A landscape with many peaks, sampled at points; each row gives a point and its height.
From any point a climber steps to the highest of the 2 points nearest to it. It stops when none of these is higher. Distance is the straight distance between rows; heights are no part of it.
z_184 (h 515): [193 148  85 175 136  65 144 126 129 118 165  92 146  96 206 129 114 121
 204 115 140 157 184 137 138 178 212 130 119 140 120 134 137 173 139 130
 124 157 139 135 126 217 119 134 131 164 123 122 143 194 125  94  94]
z_220 (h 586): [112 129 119 127 104 138  92 167 139 127  86 158 127  81 110 179 166 145
 133 161  95  93  92  76 166  62  83 146 127 139  93 151 118  92 127 101
 149  78 179 144 108  59 131 121  83 121 120 115 185 135 132 125 120]
z_254 (h 483): [173 151  96 153 143  93 153 129 133  77 166  79 152  77 187 122 110 100
 208 115 162 161 196 147 144 154 182 130 122 134  99 149 131 184 153  97
  85 148 142 155 108 189 122 108  99 160 120 102 171 233 177 116 103]
z_344 (h 384): [ 78 124 127  94 116 158 117 111  95 141  88 184 122 177 129 102 106  64
  90 134 133 134 122 120  94 110 118 133 103 140 204 100 185 107 125 118
 162 107 132 136 124 105 175 115 129  69 123 153  79  43  98 147 127]
z_309 (h 33): [ 80 134 173 123 169 133 122 121 120 190 111 144 138  86 173 140 132 135
 107 134 106 124 102 124 105 116  85 184  93 102 122 133 141 113 142 130
 141  92 139 102 140 106 177 113 127  97  58 143 158 107 171 172 118]
z_867 (h 549): [ 57 127 123  84 138 100  91 138 131 182 106 135 191 112 134 124 126 142
 130 151 103 114 147 118 115 119 134 132 149 162 135 111 118 131 146 100
 159 105 176  97 155 111 134 141 105 131  94  88 179 126 133 135 119]
z_110 (h 473): [112 130 130 137 130  56 136 104 130 113 115  94 146 134 153  69 135 108
 123  99 131 138 194 153 100 161 138 120 148 163 123 144 138 159 134 114
  93 163  86 151 137 169  96  80 153 200 118  63 140 168 190  99 126]
z_403 (h 402): [171 153 109 136 167 108 124 125 177  98  91 190  82 216 117 138 107  84
 105 139 167  95  91 122 146  71 123  88 103 167 125  78 147 110  99  77
 117 135 147 167 114 125 100 108 145 148 171 147 105 140 118  83 137]
z_149 (h 192): [168 125 103 206 145  99 112  77 130 162 148 114  98 140 142 155 129 163
 155 121  53 122 151  96 112 176 106 163 153 137 152 146 150 138 118 168
 186 156 151 108  67 170 102 191 204 122 143 126 147  91  80  84 125]
z_611 (h 504): [101 162 104  93 140 142 108 166 156  80  99 141 140 171  75 118 133  97
 135 136 168  86 126 131 141 103  88  68 140 187  82 116 147 114 114  49
 103 104 157 200 102  71 109  97  88 185 193  82 152 143 148 105 136]
z_973 (h 593): [109 144 149  96 171 165 130 103 166 147 155 115 144 208 142  95  75  95
 131  95 186 110 125 169 112 121  74 112 136 111 124  68 127 149 151  90
  86 149 166 149 149 127 120 124 158 120 147 122 145 144 150 119 118]
z_345 (h 441): [114 172 127 133 170 175 106 127 168 151 122 186  85 138 169 140 103  89
 102 139 179 115  66  91 148  51 125 163 114 113 142  83 155 108 134 125
 139  62 178 141 122  97 159 120  90  65 162 157 114 141 134 156 145]
z_542 (h 574): [204 139 130 158  82 173 130 133 119  71 187  84 107  58 129 159 141 161
 197 116 165 180 139 153 121 185 189 149 103 109 127 185 107 147 135 172
  89 157 104 141  91 190 153 165 104  72 158 151 118 124 113 137 110]
z_95 (h 631): [128 138 128 152  79 125  95 179 112 105  93 144 125  67 103 156 176 139
 156 145 121 129  99  76 151  91  77 136 150 142  91 170 100 102 134 104
 143  65 161 166  94  62 139  91  87 118 160 105 159 107 100 147 128]
z_415 (h 603): [ 99 129 166 115 120 167 158 115 100 105  98 126 117 157 117  79 118  62
 107 112 158 113 138 162 104 133  42 104 129 134 130 114 151 135 153 115
 117 128  89 160 102 139 132  90 153 128 117 108  90 109 162 148 123]
z_978 (h 337): [156 118  97 148 146  69 130  67 181 155 183 141 109 181 159 106 102 106
 140 110 160 136 140 104 123 125 123 118 186 102 156  48 120 151 120 134
 128 172 135 162 142 177  88 160 151 134 186 157  91 176 101 110 147]
z_228 (h 368): [132 127  97 125  68 102 121 138 105 112 129 123 139 117 105 119 120 141
 168 125 120 145 172 147 122 169 152 104 165 164 170 154 113 146 129 142
 148 123 147 121  93 143 100 148 134 117 169 117 108  73  62 117 127]
z_964 (h 282): [162  93 157 140  99 148  92  97  84 136 198  90 112 129 112 123 135 168
 123 106 138 194 121 120  93 161 139 138 176  67 120 116  79 157 133 188
 137 176  84 132 156 131 130 130 199 107 157 153  89  79  91 151 129]
z_295 (h 532): [211 112 126 201  85 139 128 138 105  65 170 100  95  70 133 154 141 154
 163 110 150 193 133 126 114 176 186 154 114 112 130 186  86 138 127 193
 115 158  70 130  87 171 137 132 134 107 158 157  83  98  95 126 123]
z_971 (h 387): [133 107 115 128 152 132 165  85 141 135 160 126 118 182 125 131 121 137
 108 135 106 112 126 106 144 126 113 107 152  90 140  67 141 126 121 154
 159 158 124 103 130 157 106 193 148 121 130 187 105 170 119 139 136]
z_303 (h 394): [152 140 154 159 125 113  88 134 173 149 116 153 120 115 124 134 176 154
  87 128 135 147  65  77 134  74 104 158 155 122  84 119  61 109 139 108
 119 109 134 168 160 105 113  60 162 192  99 130 138 141 161 136 146]
z_190 (h 621): [152 154 150 123 105 150 152 128 127 116 173  84 121  55 154 130 125 121
 190 123 194 159 139 158 117 176 152 155 110  98 134 167 125 151 159 149
  77 142 127 130 135 168 149 134 102  74 151 123 130 139 131 142  96]
z_490 (h 173): [137 124 102 171 156 106 151  92 123 164 112 120 112 134 171 135 116 119
 144 145  68 102 162 119 129 179 124 142 131 140 186 129 188 131 115 143
 181 145 161  92 102 164 135 201 163  96 132 140 132 115  89 102 109]
z_483 (h 577): [141 157 165 117 126 150 139 111 146 154 171  89 128  82 152 135 124 131
 148 123 169 157 107 150 122 175 183 177  80  86 159 139 142 126 130 169
  89 135 116 118 181 159 165 142 114  62 139 144 130 116 101 150 116]
z_351 (h 326): [151 114 122 144  88  93 127 125 102 134 161  80 163 101 141 136 127 161
 160 118 117 173 152 133 114 173 171 125 152 108 110 124  99 166 163 155
 132 163 117 101 138 168 109 147 163 141 123 137 105 121 103 134 104]
z_12 (h 418): [141 104 113 118 162 139 176  83 147 139 172 106 138 207 118 126  89 126
 125 111 113 101 150 160 129 156 110  96 145  94 131  68 146 150 111 121
 129 189 121 105 147 158  96 191 160 131 114 154 128 169 124 119 122]
z_686 (h 294): [107 120 117  88 147  91  78 113 173 175 131 146 168 211 113  92 117 131
  85 121 144 146 116  97  96 114 130  82 186 149 150  36  81 136 129 102
 156 130 156 154 174 134  74 111 168 159 133 136 109 118 118 134 157]
z_805 (h 261): [167 105 156 136  77 144  85 129  76 122 181  88 124  69 111 149 144 196
 146 123 130 202 116 122 110 151 150 157 150  78 106 155  62 146 155 170
 124 153 100 115 143 105 140 113 160  96 149 152 111  73 103 161 129]
z_783 (h 391): [146  98 107 135  99 135 178 176  82  61 116 126 136  66 106 144 147 145
  95 154 100 156 141 119 172 125 179  93  98 129 127 153 112 115 128 175
 137 105  70  81 100 145 131 113  80 140 112 168  84 145 110 173 148]
z_713 (h 90): [146 153 125 157 124 148 117 163 113  83 100 148  76 148 130 171 132 146
 182 122 114  89 110 163 138 125 113 151  75 143 138 200 161 105  86 131
 118 111 168 127  67  89 150 157 109  88 144 115 166  67  98  62 120]
z_730 (h 438): [156 152 125 147 169 125 140  97 171 120 110 183  70 196 144 120 108  80
  95 137 136  80 117 143 137  77  98 123 103 166 114  95 182 118 114  80
 100 144 138 168 113 137 112 121 153 165 148 120 135 170 166  92 122]
z_661 (h 534): [124 165 157 111 169 142 149  90 140 191 164 120 155 113 155 117 113 111
 107 129 145 141 114 150 118 156 202 155  85 103 190 123 163 112 108 166
 129 112 113 101 204 165 166 147 102  69 110 150 115 114 104 155 131]
z_370 (h 514): [ 58 115  95  74 153 112  77 165 140 169  91 167 190 123 110 129 117 116
 121 154 119 103 155 109 124  98 169 101 136 189 138 119 128 127 110  94
 145 104 180 108 163  97 140 142  66 146 114  82 153 130 126 111 137]
z_741 (h 288): [152 115 147 165  73 115 118 118 105 121 136  98 115 111 106 124 164 191
 139 111  81 132 158 141 100 171 117 145 164 135  82 188  68 154 144 130
 129 168  85 114  91 137 101 128 197 171 103 106 137 120 159 102 103]
z_833 (h 594): [107 106 185 110 127 160 134 106 110 149 143 100 124 116 129 121 132 135
 101 129 128 143 103 114 109 133  55 137 150  67 100 119  90 145 166 150
 128 134  91 129 127 123 135 118 171 128  92 155 108 136 180 184 125]
z_61 (h 588): [125 163 145 147 104 142 110 183 107  94  74 136 104 101 110 134 175 111
 168 138 155  99  88 121 142 109  61 131 116 150  84 180 124 113 121  86
 107  63 137 185  81  63 147  74  98 133 167  88 152  92 133 134 125]
z_94 (h 435): [126 136 119  92 136 129 112 161 133  96  96 146 145 188  98 133 123 121
 125 122 141 117 105 140 136 107 142  89 114 144 126 115 123 105  90 118
 116 130 124 127 153  99 125 103 122 150 139 130 118 101 110  99 151]
z_50 (h 491): [137 151 135 117 182 187 182  81 164 166 191 101 145 128 140 128  88 104
 110 111 150 110 141 164 140 162 174 134 100 109 167 114 177 116 114 153
 109 149 138  95 193 167 157 195  98  63 129 159 116 168 117 139 137]
z_319 (h 122): [126 106  94 131 101 105 112 166 130 116  86 138 128 100 109 167 149 167
 144 163  55  97 145 123 151 122 151 122 124 172 126 181 136 124 111 104
 160 128 158 121  98 114  99 170 114 146 107  85 192 127 113  77 100]
z_822 (h 538): [111 131 105 103 142 178 104 156 153 125 107 161 114 116 110 188 134 146
 119 164 106  85  83  79 180  41 102 135 109 113 105 113 139  97 123 111
 139  90 192 134 106  55 143 164  78  86 119 149 175 149 134 117 123]
z_583 (h 308): [193  95 121 195  96  84 116 109 108 137 156  77 137  95 136 137 146 182
 145 106  88 175 152 119 101 177 165 146 147 122  88 139  77 166 147 158
 131 180  81 109 108 177 108 128 198 166 107 129 124 133 123 114 100]
z_236 (h 324): [130 117 137  85 114 150 128 116 109 119 143 138 123 200 104 109 115 122
  84 122 142 156 103 145 112 139 144 101 112  96 183 104 145 117 107 161
 132 139 103 120 157 120 131 117 179 102 124 167  79  56  93 134 137]
z_89 (h 364): [117 108 110 100  76 149 163 179  67  92 117 130 147  55 109 143 143 147
  99 167 108 164 147 131 160 151 190 116  84 132 152 188 123 106 136 163
 152  94  98  71 120 125 151 114  96 104 104 154 114 103 101 181 136]
z_480 (h 528): [109 120  81  88 117 120 108 156 140 120 108 187 155 107  84 147 120 107
 107 162 125 124 140 100 160  96 205 110 116 171 166 133 148 103  95 136
 140  76 134 116 147 110 142 137  43 106 154 134 100 122  73 135 155]
z_752 (h 347): [132 115  93 107  71 112 123 142  92 128 150  91 171 111 116 133 113 168
 173 135 101 160 185 155 122 182 192 104 161 152 158 136 121 160 146 142
 161 142 151  90 124 164  95 171 148 133 127 133 118  92  75 137 115]
z_248 (h 484): [110 130 153  88 118 173 148 150 142  91 130  95 146 155  82 104 128 128
 118 105 140 114 125 152 141 130  78  81 154 130  64 127  93 130 143  91
  91 153  97 151 120 114 101 105 127 183 116 109 137 169 196 146 133]
z_758 (h 556): [104 143 135  98 149 105 118  99 165 149 141 116 154 192 125  93 106 115
 133 107 139 107 141 151 114 121  96 110 152 138 119  74 121 145 136  78
 107 149 160 152 158 134 109 142 157 170 132  99 161 160 152 101 136]
z_472 (h 542): [ 96 164 119 109 117 126 103 184 126  94  92 122 139 141  96 125 149 124
 180 129 168  90 122 139 144 118  97  96 138 175  94 153 124 125 126  67
 101  95 163 176 113  70 128 101  78 149 184  66 171 120 126 107 132]
z_9 (h 24): [ 93 122 150 127 129 119 102 124 110 176 116 150 134 100 163 152 139 141
 118 146 115 150  84  89 118  98  88 176 127  88 138 130 129 107 144 150
 160  87 158 118 147  90 168 110 143  89  93 142 143  87 119 165 134]
z_688 (h 249): [117 134 148 122 125 132 159 147  79 134 102  94 136  77 145 133 125 145
 163 137 107 128 156 181 113 190 104 151 101 133 131 203 142 142 153 111
 140 124 136  94  96 132 138 140 152 129  78  94 182 114 150 119  69]
z_830 (h 301): [129 118 156 102  92 143 101 113  93 129 164 108 120 161 102 108 124 142
 119 112 145 178 112 136  94 161 123 108 162  90 159 107 104 142 130 165
 130 145 101 139 164 119 114 126 185 106 155 152  81  63  90 143 138]
z_993 (h 388): [147 101 105 128 164 130 185  91 153 121 136 115 113 205 115 106  97 104
 105 106  91  83 162 183 127 151 104  84 133 138 127 101 170 132  95 105
 130 193  94 114 116 154  92 181 152 165 106 129 118 166 145  93 125]
z_841 (h 482): [102 128 154 126 154 155 153 164 109 119  80 162 120  80 139 128 147  94
  85 143 137 118 101 127 138  92 107 137  76 115 105 149 120  99 117 146
 118  65  76 112 111  99 155  70  72 134  86 136 108 145 181 179 134]
z_580 (h 522): [103 115 153 101 138 151 121 125 147 169 196  97 166 135 139 111 122 158
  87 101 153 182 102 119 112 144 179 124 168  69 125  64  79 146 152 176
 124 148  91  97 186 152 107 123 122 120 113 159  98 146 143 193 146]
z_229 (h 553): [160 155  90 168 175  67 162 116 133 144 154 117 148  87 207 111 101  98
 159 120 159 134 185 131 135 160 230 133 104 151 159 128 160 155 124 150
 137 135 152 121 161 219 141 126  93 153 119 129 114 209 123 124 111]
z_71 (h 467): [108 124  81 134 167  68 104 137 149 159  78 188 148 132 145 126 116 104
 117 155 113  91 154 108 130 104 172 125 114 191 159 107 173 123  85 108
 154 105 160 124 148 133 140 147  86 144 129  98 127 136  92  78 134]
z_314 (h 420): [152 127 143 139 110 119 122 152 144 100 104 139 111 129  96 147 168 159
 104 132 111 136  82  96 149  83 122 128 129 128  85 137  74 102 119 117
 122 129 105 141 142 109 113  87 148 190 103 132 130 129 141 125 147]
z_168 (h 464): [131 138  85  79 153 116 122 140 177 100 109 136 128 202  69 107 102  98
 124 126 153  84 148 152 139 109 111  48 162 179 101  94 142 121  97  57
 115 159 140 180 103 108  80 132 103 198 175  99 134 172 150  83 156]
z_66 (h 453): [162 126 139 147 143 160 166 119 160 119 195  95 120  74 162 130 133 127
  95 115 157 168 111 118 142 152 192 131 117  80 133 107 113 128 136 194
 100 150  61 111 170 196 141 124  78  98 132 180  75 183 144 189 135]
z_871 (h 290): [119 110 141 109  72 117  90 164  83 138 127 124 167 122  95 135 150 179
 122 127  95 177 111 117 111 133 132 112 137 126 105 147  64 100 127 137
 137 116 119 131 160  64 125  70 171 138 112 119 127  57  89 134 149]
z_957 (h 485): [134 105 139 134 145 154 142 127 161 123 185 119 125 118 144 115 121 131
  75 111 155 181 105  98 137 116 179 120 165  71 133  69  83 135 139 192
 132 134  65 120 163 174 115 121  89 124 129 186  65 178 135 192 147]
z_613 (h 457): [131 142 121 148 124  75 156  91 132  96 144  87 135  90 170  92 133  96
 156 109 140 148 199 125 124 153 136 130 151 147 105 152 124 177 159 100
  92 150 104 162 109 186 105  90 129 173 113  79 141 222 197 130 111]
z_667 (h 155): [120 111  90 133 151 102 131 108 126 159 111 140 139 128 139 162 131 155
 125 162  71 104 137  90 145 123 148 133 125 134 163 116 169 109 110 136
 179 126 176  82 138 124 134 187 134  99 107 139 152 119  80 100 121]
z_506 (h 238): [201  92 122 172 101 142  95 106  85 136 201  77 114 102  95 190 149 226
 157 116 108 178 133 117 116 161 175 166 129  91 102 156  82 147 128 181
 126 179 138  98 113 127 133 172 162 117 145 158 131  73  77 126 119]
z_85 (h 599): [123 172 107 138 152  85 128 134 154 161 168 118 161  64 193 121 109 127
 167 139 179 146 156 126 144 132 228 164 121 138 131 122 129 148 155 140
 118  98 173 129 167 196 142 123  67 131 141 129 149 193 124 153 126]
z_776 (h 598): [135 120 106 167  53 122 108 127 113 106 124 137  99 112  78 120 189 178
 137 126  65 102 170 100 134 135  69 126 225 159  86 188  86 132 151 108
 167 135 131 148  50 127  72 146 162 165 138 104 124 117 162 102 135]
z_292 (h 392): [140 137 120  88 129 168 129 195 136  57 116 112 139 175  70 144 136 150
 143 121 154 133  90 168 147 115 161  81  92 125  94 152  94 100  93 126
  75 154 108 122 148  92 113  92  98 167 153 133 124 116 126 100 158]
z_177 (h 212): [181 104 114 185 131 111 112  85 122 142 177  94 105 122 125 176 135 194
 169 126  91 142 156  84 133 168 142 153 162 101 123 140 132 140 126 177
 164 169 171  97  99 147 108 204 176 107 153 150 142 112  67 115 128]
z_504 (h 427): [113 111  88 124 140 101 120 137 115 132  56 182 116 168 114 116 102  68
 120 137 104  81 145 120 116 116 133 119 107 196 169 109 196 121  86  85
 151 115 134 142 101 105 138 138 109 133 145 120 106  94  94  76 129]
z_496 (h 640): [ 98 113 134 120  48 131 113 111 106 133 117 122 130 126  80 105 182 163
 123 139  75 102 162 101 129 127  54 112 227 139  90 148 104 146 171  90
 170 132 134 149  90 120 103 146 178 150 127 105 132 122 182 143 134]
z_312 (h 412): [ 90 151 131 109 149 170 123 110 134 154 121 183 111 150 145 112  98  76
  91 143 154 116 103 114 112  79 119 148 123 126 180  82 180 118 131 125
 161  78 147 137 125 118 175 136  94  53 144 154  96 112 124 176 138]
z_999 (h 447): [118 137 168 134 174 155 127 154 152 150  95 160 107  85 176 138 145 120
  91 128 164 149  59 102 123  76 114 169  77  83 107 124  89 105 125 156
 109  79  89 134 131 103 151  57  99 125  88 163 106 135 170 179 146]
z_589 (h 267): [132 134 149 158 114  97 145 100 110 150 132  94 119 111 157 118 130 149
 163 118 100 135 170 164 103 189 117 143 136 134 118 167 132 166 156 117
 126 158 121 111 108 160 118 149 188 145 103  89 166 139 161 103  89]
z_455 (h 389): [116 145 163 142 135  98  78 138 171 160 140 135 148 113 151 109 154 135
 110 102 160 168  87  78 119  92 122 142 175 125  82  85  42 118 165 108
 122  95 130 176 162 119 109  50 131 183 124 116 138 155 156 152 160]
z_635 (h 311): [122 111 120 111  62 147 111 162  60 112 118 127 133 100  85 151 150 184
 123 131  82 176 116 115 140 145 133 116 105 120 140 179  88  88 124 161
 138 104 120 109 111  58 152 101 149 103 108 133 125  28  85 139 143]
z_258 (h 42): [ 84 125 165 101 176 188 153 125 125 162 125 121 130  93 144 156 126 141
  99 145 110 103  96 139 133 112  68 164  83  84 100 129 141 113 146 122
 130 109 145  91 118  88 161 141  99  93  57 158 164 142 189 182 120]
z_736 (h 645): [150 149 109 153 120 108 146 151 118  94  97 160 103 116 134 139 134 106
 142 129 158 123 108 128 154 111 179 142  79 145 160 171 158  99  85 159
 115  99 108 126 128 127 146 106  90 116 163 126 100 104  73  92 137]
z_64 (h 680): [ 67 112 150  84  83 146 107 109 122 158 117 134 152 156  88 105 155 149
  93 141  75 107 135 114 112 116  54 119 201 131 109 104 110 138 168  86
 160 125 148 131 131 110 113 139 177 144  78 116 140 118 196 153 128]
z_512 (h 521): [120 144 151 146 154  80 115  81 160 157 130 127 119 190 168  96 115 109
 135 104 134 105 132 159  97 128 102 142 127 141 131 100 143 154 127  88
  78 154 150 161 169 144 119 105 190 176 127  88 181 147 167  77 123]
z_409 (h 230): [132 127 164 137 146 165 178 146  84 117 108  96 116  98 140 146 122 127
 154 126 126 113 135 195 106 176 107 150  62 106 139 202 162 135 129 139
 108 132 113  92 108 114 153 136 134  95  97 116 148  97 137 116  91]
z_815 (h 476): [143 155 148 158 180 125 137  97 168 140 127 154  76 174 175 120 120  96
 121 126 133  82  97 171 125  97  99 157  81 142 112 122 169 132 130  94
  66 145 138 159 147 122 131  95 150 172 119 104 174 164 191  88 111]
z_339 (h 396): [ 94 108  96 109 103 101 117 147  99 129  74 150 150 145 114 117 124 113
 138 144  99 106 167 129 124 148 123 102 135 179 179 133 144 131  99 104
 155 115 126 114  98 116 118 145 129 134 139 108 123  75  89  96 130]
z_709 (h 107): [136 123 104 147 118 121 106 165 132  99  83 143  93 143 112 180 141 160
 159 150  56  82 118 155 146 118 130 136  92 180 127 190 151 110  85 114
 135 121 169 132  73  86 125 179 112 115 126  87 197  90 104  51  94]
z_13 (h 390): [154 125  74 130 155 101 106 146 138  99  64 214  93 182 104 136 113  66
  98 151 132  82 114 103 147  67 144  93 102 195 150  95 183  94  69  92
 141 104 140 162  97  95 128 131  94 139 161 138  91 124  94  69 141]
z_421 (h 591): [ 64 132 146  95 128 110  83 102 127 203 119 129 165 146 147 131 131 148
 134 140  82 113 121 124  90 124  84 165 134 126 137 101 148 133 151  94
 155 118 180 108 158 103 154 151 170 104  75 104 189  93 139 117 109]
z_450 (h 315): [127 138 107 130 132  66  95 101 174 155 147 155 136 174 141 109 117 124
 135 115 151 138 119  91 122 100 123 124 183 120 153  49 117 132 131 118
 149 136 170 162 164 141  93 140 147 140 181 141 116 130  75 102 155]
z_123 (h 75): [118 141 118 118 123 159 142 145 109  99 109 137  98 150 109 144 111 116
 167 126 134  84 143 174 141 126 106 129 106 141 155 162 186 124 108 114
 124 121 157 117  88 106 150 180  94  74 158 118 142  94 106  97 117]
z_36 (h 652): [149 176 120 132 127 114 122 119 166 155 172 116 134  65 157 152 108 130
 183 149 158 133 122 126 159 136 219 178 104 135 151 141 152 127 132 133
 123 106 183 124 160 166 154 169  83  89 166 139 158 154  64 133 116]
z_949 (h 646): [115 127 168 105 143 194 147  89 129 112 119 129  99 200 120 100  97  77
 104 114 161 113 112 163 101 113  47 102 128 118 125  88 159 139 159  87
 103 150 134 143 113 138 119 119 176 102 118 137 105 107 152 147 115]
z_186 (h 358): [158 101  80 138 139  78 145  65 168 152 157 145  98 188 133 105 107 102
 123 137 126 112 157  97 134 126  93  93 193 106 152  47 149 146 112 120
 175 168 128 147 101 173  71 193 142 133 158 166  81 183 105 115 159]
z_653 (h 523): [ 94 134 146 120 124 122 139 182  79 103  62 137 160  76 122 103 135  74
 103 133 155 115 143 145 121 138 108 112  95 158 117 169 135 117 128 121
 120  70  94 122 116 117 139  58  80 145 120  82 112 132 162 168 123]
z_861 (h 634): [ 79 123 173 103 111 164 141 126 120 144 117 119 138 113 108 105 155 134
  85 131 112 117 118 135 122 123  40 136 158 109  91 132 107 132 167 114
 128 111 106 121 121 115 131 112 142 151  72 131 136 147 230 183 128]
z_908 (h 419): [124  99 107 113 195 147 199 114 137 100 126 107 137 159 123  88  95  80
  98 108 113  84 180 210 127 144 113  89 106 164 109 140 185 127  92 117
 119 171  88 111 132 133 123 157 114 157 105  86 123 178 158 102 121]
z_193 (h 486): [136 152 101 137 168 161 117 147 178 135 129 180 104 115 140 178 118 136
 108 150 144  96  77  78 185  40 148 164 100 113 118 114 151  93 110 139
 134  70 180 120 130  79 151 149  56  83 153 163 145 158 116 117 144]
z_73 (h 53): [102 127 146 130 133 157 159 124 108 124  96 131 106 109 128 144 133 116
 120 156  94  80 129 140 139 112  60 151 113 131 110 155 178 126 141 101
 143 108 138 104  86 110 158 166 110 101  98 122 171 154 178 146 106]
z_202 (h 739): [148 152 129 167 142 119 143 130 161 117 145 144  98 115 164 139 127 112
 151 126 170 126 100 115 148 109 146 158 112 102 131 129 127 118 112 155
  95 123 117 130 149 145 145 121  97 112 168 145 115 151 110 116 131]
z_513 (h 555): [ 89 118 170 105 141 141 130 123 132 163 158  91 164 119 141 110 116 142
 113 104 153 151 123 130 106 144 118 132 146  85 106  92  87 148 170 147
 112 138 105 112 161 147 122 110 128 132  96 130 122 154 168 176 129]
z_987 (h 719): [171 151 116 195 130  87 138 117 165 122 168 128  90  71 186 152 126 119
 181 130 169 145 120  97 155 120 168 174 131 111 135 137 133 131 135 159
 118 132 158 132 138 179 151 147  94  98 181 143 133 165  82 124 126]
z_590 (h 520): [ 96 131 137  68 123 143 113 127 153 129 163  80 176 193  91  94 108 141
 126  95 156 132 133 140 120 146  89  75 193 110  81  67  72 146 168  85
 111 164 133 165 152 119  79 121 163 173 135 112 127 152 164 142 140]
z_702 (h 138): [118  94  99 109 146 117 127 153 122 130  88 138 156 111 117 169 135 151
 106 173  54  96 149 116 160 121 171 112 111 155 134 141 156 118 110 124
 170 133 142  86 129 117 127 181  89 132  83 117 165 151 117 105 110]
z_803 (h 480): [124 141 115  70 119 137 123 136 153 120 134 156 156 156  85 117 102 113
 105 133 158 138 111 141 137 114 192 100 120 147 175 109 132 100  97 134
 122 109 103 136 163 128 122 124  72 115 167 143  89 110  82 131 168]
z_866 (h 479): [181  88 140 189 120 140 162 117  97  95 146 101  77  87 132 154 163 156
 126 126 115 165 115 103 133 152 135 147 102  81 136 165 105 123 128 205
 147 145  73  98 101 142 151 138 141 115 127 177  89 118 115 151 135]
z_894 (h 550): [145 112 147 169  75 126 105 124  97 112 126 114 109  83  97 142 161 159
 164 139  91 136 149  90 137 133  82 140 185 129 100 178  88 136 161 142
 173 119 132 142  54 123 117 143 148 114 156 118 126 113 111 148 134]
z_718 (h 466): [131 136 121 130 181 127 173 130 149  86 125 119 131 147 133  98  94  76
 124  97 173 114 151 166 136 122 129  95 101 145 109 125 149 128 107 138
  77 154  84 139 141 148 122  97  90 176 141  93 112 194 164 101 137]
z_796 (h 562): [102 135 172 134 117 117 136 134  98 123  98 121 130 106 145  84 129  91
 138 113 163 131 133 139 111 142  86 133 118 128 128 143 126 136 149 137
 109 102  92 144 121 141 137  73 134 135 126  94 120 121 156 139 115]
z_979 (h 456): [163 121 124 142 179 177 198  75 158 143 206  88 123 156 159 128  92 110
 140  97 132 101 149 163 144 167 124 116 119  86 142 107 165 137 113 152
  86 189 130  91 174 156 138 185 127  88 138 160 120 188 133 131 119]
z_854 (h 338): [125 112 127 116  79 123 131 194  69 107  91 140 153  50 129 154 147 160
 118 137  98 183 122 134 140 139 172 134  74 126 137 205  95 105 129 153
 128  89 107  84 130  92 149  64 116 117  85 132 127  70  97 154 132]
z_301 (h 417): [113 158 161 137 148 129 105 175 151 139 102 149 126  91 160 117 152 115
 109 108 194 155  71  94 126  91 124 148 112 118  99 116  65 109 136 142
  94  79 104 169 153 101 134  31  89 156 126 117 113 129 156 166 156]
z_510 (h 277): [116  99  91  73 152  88  96 104 177 176 119 158 164 221  93 108 109 137
  83 138 107 107 126 107 109 103 126  81 162 142 142  40 121 132 103  86
 158 160 160 122 157 142  67 155 152 168 114 142 133 151 128  98 146]
z_689 (h 452): [128 128 159 123 114 120 131 151 142 114 118 114 117 145 107 121 158 157
 115 114 115 113 102 153 125 122 114 127 121 123  79 150  92 131 130 108
  92 151  93 129 146 115 108  94 152 194  98 109 152 153 187 111 128]
z_382 (h 269): [159 120 158 132  81 150  74 156  81 123 173 114 132  81  99 135 158 180
 121 126 134 208  94 103 128 114 125 143 151  81 106 137  41 113 150 151
 136 131 113 155 167  67 137  75 152 118 143 147 104  60 104 172 158]
z_747 (h 636): [ 95 119 157  97 115 154  99  75 132 182 135 124 133 167 115 130 137 156
 105 138  75 116 104 112 106 107  60 155 167  97 111  91 139 142 162 100
 153 138 163 120 133 118 129 151 215 115  87 143 173 110 161 143 116]
z_337 (h 434): [156  75 133 162 121 141 182 138  79  81 122 104 111  84 114 155 174 167
  85 135  81 156 110 108 150 146 146 118  75  95 128 160  99 105 124 196
 147 132  39  79 103 120 144 107 139 149  81 180  86 119 132 158 141]
z_366 (h 64): [ 86 131 136 117 118 177 146 142  81 107  89 140 114 135 113 126 108  79
 152 138 132  71 133 156 128 111  61 136 103 141 136 141 189 129 136  85
 128  98 161 118  87  86 168 153 101  66 143 106 147 105 135 131 104]
z_507 (h 353): [113 127 129  89 135 150 136 112  95 138 101 154 126 219 121 100  87  87
  97 106 145 131 112 162  77 139 148 122  77 135 207 102 188 113  95 124
 121 150 102 123 151 117 148 100 174  95 107 151  84  24  94 103 123]
z_965 (h 509): [114 133 147 137 155  93 154 105 126  94 105 107 142 146 141  47 114  57
 125  85 181 138 177 151  98 144 116  95 123 152 131 129 147 139 118 128
  74 153  73 176 130 156 114  55 127 183 133  74 101 166 172 103 136]
z_766 (h 587): [128 130  90 145 116 107 127 140 112 117  85 185 112 100 127 135 121  89
 131 156 140 106 129 109 149 110 163 154 113 162 185 159 177 108  86 144
 147  68 141 122 111 119 169 126  89  87 171 122 111  93  61 123 128]

Two climbers start at each pair of points below. Name the first point that both come to, or write -.
z_309 and z_689: -
z_730 and z_71: -
z_957 and z_301: -
z_314 and z_319: -
z_455 and z_303: z_949

For each start below, name the point where the climber stops.
z_403: z_949
z_686: z_12
z_490: z_95
z_94: z_202
